The views of a scene show one set of named points, each view turned or mirrored, and shifted as a whole, with a little noise and some points left out.
In the rows, 128 means zero.

Scene 1
View 1
(81): [127  92 133 118 145 104 132 148 118 152 127 126 116 157 118 137 130 115
 134 120 117 112 123 150 124 143 114 137 114 158 139 134 114 129 149 145
 145 133 114 122 137 127 129 116 159 128 125 123 115 117 142 145 118 150
 160 102 162 134 175 118 123 132 149  86 122 142 147]
(217): [ 96 107 101 100 188 137 120 210 176 157  86 112 109 148 149 140 143 142
  77  89 100 105  92 184 111 160 153 151 104 229 133 118  67  74 164 166
 168 185  74  55 113 146 151 151 144 103 131 140  85 145 130 155  96 150
 181 106 161 100 125 125 120 112 142  73 170 161 159]
(13): [138 100 107 133 152 104  88 127 112 162 124 125 159 148 109 174 113 140
 135 126 116 124 116 127 140 142 150 153  90 176 117 138 114 104 150 173
 170 145 138  87 126 116 141 122 146 118 110 104  91 115 143 135 104 142
 144 113 177 123 143 113 113 127 159 111  90 158 153]
(105): [120 105 173  99 126 119 185 177 141 127 136 116  77 164 115  90 104  86
  94 113 133  96 156 161 109 150  86 132 161 146 169 138 105 158 136 100
 127 130  91 157 155 157 109 128 158 135 152 136 151 128 152 159 127 157
 162  78 124 136 186 137 143 142 135  72 153 107 142]
(22): [119 107 116 115 163 131 119 169 153 156 112 113 122 153 119 145 114 130
  92 107 114 115 120 153 121 149 147 155 119 194 132 138  94 101 146 150
 160 162  96  83 127 138 139 143 144 110 130 121 104 136 143 154 103 151
 163 107 154 110 136 121 123 119 146  90 134 138 155]
(66): [155 107  98 146 148 108  71 102  91 176 133 121 192 148  88 189  94 145
 146 133 128 138 132 104 152 116 175 170  91 174  95 148 132 102 137 174
 183 148 157  84 133 102 141 131 142 118 105  92  85 113 146 122  98 145
 128 133 173 121 132 103 108 135 161 143  51 152 157]
(85): [116 105 163  96 126 123 185 182 152 128 130 123  72 166 121  94 111  88
  88 110 127  93 145 165 113 152  87 129 153 153 165 132  94 151 137 104
 127 134  82 145 150 158 106 130 156 133 152 143 150 131 146 158 125 158
 167  84 129 135 180 139 138 138 132  72 162 113 143]
(100): [116  92 109 115 168 117 121 178 141 155 107 120 116 153 139 143 142 135
 114 110 100 105 100 171 118 157 134 147 101 195 134 122  88  96 163 163
 151 155  96  87 117 136 143 131 152 116 121 126  95 127 136 143 103 144
 173  99 176 119 156 124 122 115 147  80 142 156 153]
(152): [156 130 119 122 143 148 109 115 130 167 140 108 173 145  80 166  46 117
  86 116 150 134 180  92 141 120 184 172 135 182 107 160 122 112 121 132
 191 160 134  90 152 127 128 146 127 109 126  99 118 139 160 144 108 157
 120 131 134 105  99 111 114 140 147 144  70 115 154]
(221): [110  79 120 115 160  95 123 187 129 149 103 130  95 162 140 130 170 127
 139 118  93 100  93 185 119 162  98 134  99 171 151 116  89 116 168 162
 133 134  97 108 114 137 134 115 163 126 125 136 103 113 127 145 113 140
 176  90 180 133 188 130 124 120 149  62 151 164 151]
(187): [141  74 144 134 122  78 129 126  87 146 139 148 121 159 105 141 132 111
 175 140 118 117 121 136 136 139  98 136 103 125 144 137 133 155 153 138
 131 100 137 149 134 119 117 102 171 144 119 115 119  98 146 134 120 143
 145  89 178 150 210 122 129 141 151  85  92 147 139]
(109): [158 117 151 119 116 127 146 116 115 155 151 123 143 154  82 140  68 101
 107 127 150 122 174 104 134 125 134 155 142 145 132 156 128 146 122 113
 162 136 139 134 165 129 108 133 142 127 134 106 139 121 153 140 120 154
 135 111 126 125 145 118 119 150 146 124  81 109 139]
(21): [132  75 163 125 111  76 164 144  95 136 141 141  89 164 114 109 139  94
 160 137 119 106 125 150 126 140  69 123 118 115 163 132 120 187 143 123
 112  92 124 172 141 134 104  97 172 149 135 123 137 101 150 141 131 143
 156  73 165 161 227 134 135 143 141  74 120 133 136]
(118): [130 100 125 123 139 111 123 143 119 155 126 120 131 157 109 142 110 124
 123 122 117 116 126 139 130 142 129 149 111 161 130 142 109 126 142 144
 151 139 118 114 138 131 130 126 155 127 124 116 112 121 147 142 109 144
 150 107 158 133 163 122 120 135 150  92 111 138 150]
(226): [ 85 117 115  85 194 155 159 243 207 141  83  93  68 153 159 115 145 126
  45  81  95  89 104 208  93 173 138 147 132 232 154 112  52  78 159 147
 153 190  41  66 116 164 142 154 144 101 149 155 104 155 130 166 100 154
 197  94 139  99 129 135 132 102 136  52 213 150 154]
View 2
(109): [ 85 131 154 117 122  78 134 121 171 165  97 126 155 155 111 155 137 140
 125  93 172 160 119 156  98 138 120 114 135 160  91 126 177 151 145 107
 129 113 114 113 126 184 100 136 133 134 160 150 147 164 163 113 128 112
 153 118 108 149 133 117 155  99 133 114 129 165 103]
(152): [ 95  99 159  95 104  46 106 131 164 170  82 125 127 143  75 167 136 127
 135  83 164 162 139 150  66 155 131  98 114 185 126 104 166 160 138 119
 178 112 127 138 145 195  91 154 186 116 141 163 145 153 149 131 116 140
 164  92 103 144 107 130 181 134 146 118 131 163  86]
(85): [ 80 116 121 170 151 109 168 153 115 168 120 176 157 195 145 132 147 149
 139 121 152 145  97 124 132 152  77 107 150 124  70 163 159 113 127  92
  57 128 139 147 122 147 115 130 115 131 149 113 151 167 156 128 106 112
 139 150 137 102 183  90 145  66 140 128 127 121 140]
(81): [115 126 120 130 129 117 156 132 135 152 129 138 140 136 113 109 123 140
 110 123 136 154 114 128 130 158 114  99 145 131 111 154 169 124 150  96
 128 159 125 140 134 163 110 148 120 129 120 161 149 128 148 153 124 138
 126 126 141 136 148 111 133  78 151 101 134 139 126]
(226): [104  19  70 178 139  84 152 202  61 153 133 198  98 202 105 120 137 147
 162 138  98 154 130  67 139 213  58  67 113 111 122 164 130 101 116 108
  88 153 176 220 155 134 114 172 179  99  90 119 156 138 138 186  68 180
 134 131 167  63 183 107 182  89 193 119 123  82 140]
(66): [132 119 145  71  93  84 120 111 172 141 109  95 124  99  64 132 116 118
 100 101 144 167 152 145  90 152 158  84 126 175 150 113 173 153 161 111
 218 154 104 133 150 202  95 164 162 127 112 197 152 104 143 157 139 156
 142  99 121 174  95 146 149 124 154  84 143 168  91]
(187): [118 165 123 127 126 138 166 107 160 141 137 119 161 115 124 103 116 138
  84 125 151 152 109 144 139 140 129 107 161 131 100 165 181 126 169  86
 123 171 102 111 130 171 114 133  85 147 138 169 149 124 151 137 142 115
 122 138 138 161 146 107 103  68 138  93 132 152 131]
(21): [101 172 120 154 143 148 180 115 144 154 139 138 178 141 150 102 134 147
  98 133 159 146  94 140 148 138 108 120 172 114  74 170 180 117 162  86
  82 162 116 114 116 160 117 126  67 151 152 149 149 142 158 131 137 102
 120 156 141 145 176  90  97  46 137  99 133 145 147]
(13): [135 111 118 100 107 103 132 127 153 140 122 113 118 113  77 112 115 125
  97 111 128 166 142 124 113 171 141  84 132 156 138 134 165 136 160 100
 185 160 118 143 146 184 104 164 145 124 106 180 151 108 142 165 124 160
 133 109 140 153 113 132 144 104 161  87 144 148 106]
(118): [113 127 121 134 125 114 158 134 142 143 128 137 145 139 116 117 127 135
 110 120 141 158 116 129 126 158 112  98 143 133 109 152 165 123 150  98
 127 158 125 139 138 165 113 144 121 135 131 163 143 130 147 147 124 134
 132 128 140 138 149 113 134  82 149  97 132 140 126]
(22): [114  76 110 132 118  89 142 156 113 153 119 158 114 155  92 124 123 138
 129 120 126 161 132 107 121 181 106  81 123 141 129 147 156 127 136 102
 139 150 139 171 147 168 108 164 159 118 108 157 151 130 147 166 106 157
 142 116 144 121 146 119 163 101 171 109 132 125 117]
(105): [ 81 126 128 172 148 106 166 145 122 165 121 168 163 187 150 134 149 158
 135 119 160 140  99 129 132 147  77 116 150 122  71 161 166 121 133  96
  60 124 143 137 124 153 114 125 112 132 154 116 148 176 160 121 115 111
 139 150 131 108 178  88 144  64 142 123 121 126 141]
(100): [125  84  90 137 125 111 152 153 110 139 131 150 112 147  98 104 124 140
 114 133 111 154 131  99 136 181 108  75 130 131 133 156 150 114 143  95
 140 168 140 178 148 158 112 160 146 116  93 157 154 113 138 186 108 166
 124 119 164 117 149 123 151  87 180 101 136 116 127]
(221): [130 106  88 153 134 137 174 146 110 137 156 151 128 143 113  83 123 145
 103 142 108 160 116 104 159 177 102  86 148 111 123 179 159 107 155  86
 118 186 135 163 144 148 114 155 116 128  96 156 149 110 145 179 118 154
 112 140 169 119 165 110 124  65 169  98 138 119 144]
View 3
(81): [ 94 116 115 140 121 115 140 144 109  86 133 133 169 119 127 131 163 133
 146 136 178 148 115 141 110 129 163 128 119 155 109 146 116 124 124 117
 153 105 115 124 129 153 145 147 143 106 124 125 145 111  99 116 133 132
 148 101 150 126 140 109 132 128 149  99 117 100 133]
(217): [ 94  83  66 141 123 193 133 156  80  72 147 125 148 155 119  99 170  72
 149  99 168 134 112  99 108 103 118 142 190 174  85 184 140 108 145  57
 131  73 157 147 138 134  99 144 153  60  98 125 169 152 123  72 120 154
 142 147 160 125 185 139 163 102 149 125  79 105 146]
(100): [ 87 101  94 142 125 152 139 147  96  84 136 127 158 136 125 120 161  96
 150 125 185 141 111 109 102 124 138 139 153 164  87 166 127 118 131  90
 140  79 134 129 137 140 123 140 147  78 108 119 152 131 108  89 124 146
 147 123 158 125 168 117 149 128 145 108  94 101 140]
(22): [ 94  94  88 132 116 153 135 153  91  69 140 127 147 138 120 112 172 110
 140 105 157 138 110 119 107 117 142 130 152 155 105 164 133 113 139  83
 135 104 135 141 123 144 127 142 144  83 114 148 157 139 109 109 121 141
 147 124 143 130 162 127 143 113 157 120  94 105 135]
(85): [ 99 114 147 134 110 102 127 155 118 104 167 132 180 138 119 109 179 117
 164 141 156 117 149 161 108  98 171 129 128 203 167 164  96 115  92  87
 167 136 129 123 137 159 137 197 169 132 118 103 178 123 127 143 136 110
 127  76 173 135 130 143 120  74 168  79 117  94 118]
(21): [ 87 133 170 140 132  61 138 142 130 112 133 133 202 106 133 141 153 152
 161 174 194 149 133 164 106 137 185 129  89 176 130 135  85 135  99 149
 173 119 104 106 135 160 170 174 156 137 127  99 149  96 102 135 149 108
 141  57 167 131 105  93 120 130 144  58 136  87 118]
(221): [ 82 101 128 153 135 134 138 145 105 105 136 124 188 135 131 121 153  82
 167 151 207 140 129 120 104 117 145 141 147 194  80 174 115 121 116 103
 158  72 140 113 148 140 134 169 163  91 100  76 166 121 116  72 138 141
 147 108 182 123 156 109 156 118 131  74  96  92 142]
(105): [ 91 120 152 134 102  95 129 155 122  97 166 136 182 134 122 109 186 125
 167 141 150 120 149 172 103 100 177 123 120 197 173 162  91 115  92  97
 163 144 123 122 142 158 143 195 166 137 125 110 170 114 121 151 144 114
 128  70 167 131 124 134 114  73 173  79 117  93 115]
(66): [100 114  67 136 121 122 146 145  85  50 106 125 119 103 124 155 156 178
 112 109 155 165  71 121 113 166 155 119 122  82  86 118 140 121 167 130
 126 106 102 153  93 151 156  79 101  85 142 210 110 117  69 125 121 145
 163 139 105 126 152  80 124 183 143 162 118 118 137]
(118): [ 94 115 122 138 124 106 140 145 110  85 135 128 162 114 130 134 166 139
 151 138 171 148 116 144 105 130 167 133 123 152 114 145 106 126 118 127
 154 109 114 126 126 153 153 151 140 109 123 140 143 115 100 121 135 128
 151  92 152 128 134 105 126 131 148 101 116  99 131]
(13): [ 97 110  82 133 127 132 141 148  86  64 117 122 137 112 125 147 153 145
 125 116 173 153  84 119 107 147 151 129 132 115  80 139 131 125 154 126
 132  99 112 142 106 144 150 106 124  82 132 169 125 119  82 115 123 139
 163 129 123 125 152  97 136 164 141 139 109 110 139]
(226): [ 86  81  99 139 118 184 128 159  93  91 169 128 166 164 117  84 186  53
 169 113 167 121 137 114 104  79 123 146 184 210 118 201 127  97 120  43
 141  90 160 140 152 135  97 182 170  80  94  90 192 150 139  85 131 149
 130 127 181 127 181 157 162  64 162  97  79 101 138]
(109): [106 125 114 127  97  89 135 155 111  66 143 130 141 111 121 135 184 185
 127 121 130 134 112 166 111 134 181 113 106 129 166 125 110 117 123 118
 145 155  99 141 113 168 160 141 132 131 148 184 135 118  93 184 137 118
 136  88 125 139 123 119 100 125 169 138 136 107 110]
View 4
(105): [ 99 141 109  94  91  88 101 161 139 147 126 137 111 127 182 136 102 117
 143 113  62 151 112 130 100 106 122 100 121 153  85 147 182 129 110 160
 118 123 113 152 135 137  66 107 132 137 123 138 117 171 176 113 127 104
  96  90 113 161 101 116 122 122 123 137  73  92 139]
(221): [ 92 130 114 128 144 109 164 123 104 141 125 117 110 129 118 149 134  85
 114 103  79 164 118 112 123 133 150 114  90 115  93 169 150 134 143 170
 108  90 175 151  99 126 124 133 179 155 139 154 123 138 124 108 131 112
 122  94 166 173 128 126 121  88  99 120  86 159 190]
(85): [ 98 133 102  98  92  98 110 154 144 146 129 134 112 129 178 131 106 115
 142 120  67 157 119 125 108 106 120 107 121 154  85 150 181 126 111 155
 119 113 121 151 132 136  72 105 130 130 132 139 115 166 166 115 133  99
 103  96 118 169  96 119 122 123 119 123  75  97 145]
(81): [ 93 127 100 116 116 110 157 133 129 145 124 126 116 126 131 123 115 113
 123 122  97 167 132  92 121 124 129 123  86 148 104 141 158 128 137 148
 112 101 158 142 122 144 131 125 155 136 149 156 115 134 131 117 123 116
 129  88 139 177 105 139 122 117 115 110 110 117 169]
(152): [105 133  61  74  99  98 170 143 159 178 128 137  97 107 129 108 135 161
 134 126 148 172 170  76 133 125 105 169  58 196 102  50 143 113 145 121
 151 109 160 125 179 161 147 155  99 123 196 166 133 122 126 178 103 160
 142  59 103 183  91 146 118 161 161 100 156  64 130]
(66): [ 95 116  75 116 120 117 208 114 137 164 120 122 117 113  97 105 130 130
 121 129 163 184 171  41 145 138 114 163  41 185 136  83 136 114 165 116
 118  88 188 112 152 163 204 154 152 113 200 173 114  95 107 151  98 159
 167  70 131 185  92 166 116 141 144  80 176 104 168]
(217): [100 144  94  97 171  91 186 141 109 166 112 123  73 108 100 181 172 116
  95  79  97 164 134 150 134 150 159 154  82  95  48 105 118 129 161 198
 171  98 206 169 116 118 118 179 147 167 152 163 162 146 105 164 128 139
 115  69 150 183 163 102 113 101 112 136  97 154 175]
(13): [ 94 122  88 117 131 112 195 115 128 154 119 120 106 117  99 120 137 117
 113 116 134 181 151  71 140 147 128 146  55 158 120 109 137 118 157 138
 119  87 187 133 140 151 180 150 157 131 180 166 116 114 108 142 106 145
 152  76 140 181 106 148 118 125 127  96 145 124 180]
(100): [ 92 130 103 112 149 100 175 130 114 159 118 119 101 119 114 157 148 106
 105 100  94 169 130 116 126 140 147 139  82 119  85 133 138 130 151 174
 136  99 191 156 124 129 132 146 164 157 150 161 135 136 115 137 121 129
 123  81 151 176 138 124 117 102 114 123 101 148 185]
(187): [ 90 118 104 135  97 123 147 118 125 132 129 122 136 133 141 104  97  97
 138 135 101 171 130  60 125 121 121 107  91 165 139 173 177 123 128 122
  78  95 144 123 123 152 145  99 175 123 149 154  84 126 139  85 122 106
 141 102 140 178  85 156 124 114 116  95 114 119 180]
(21): [ 92 120 118 132  84 115 117 132 124 126 130 126 140 139 162 109  80  87
 139 134  69 163 115  82 108 112 123  88 108 168 131 191 193 127 118 136
  77 105 121 133 119 148 108  84 168 125 127 146  89 150 160  70 132  88
 120 111 137 168  81 144 121 110 109 106  91 120 176]
(118): [ 94 129 102 116 116 106 152 123 127 147 121 127 116 124 137 129 115 108
 125 117  99 171 131  92 122 125 128 121  84 155 111 140 161 126 134 148
 112 102 157 138 130 146 128 121 148 130 149 158 109 136 136 115 123 116
 131  92 135 174 105 137 122 115 121 108 111 114 169]
(22): [ 95 133  92 101 143  96 169 137 128 163 120 128  93 111 117 147 147 120
 117 100 104 168 135 119 130 136 133 147  79 133  80 110 139 129 148 165
 150 100 181 152 134 133 126 161 141 146 161 160 140 141 119 152 120 138
 125  73 133 178 131 123 119 115 129 123 113 127 161]
(109): [106 131  80  89  79 100 143 147 160 159 127 135 117 122 158 107 103 139
 144 137 118 162 150  74 121 114  99 129  88 200 118 100 173 115 126 117
 120 113 127 125 166 156 119 119 111 112 169 155 107 132 150 135 109 131
 135  76 107 177  81 147 115 153 150  97 133  64 131]

Which points are out of place in each view (at most two, in the order of its rows)? Write none if all are in place.
view 1: (118)
view 2: none
view 3: (221), (226)
view 4: (85)
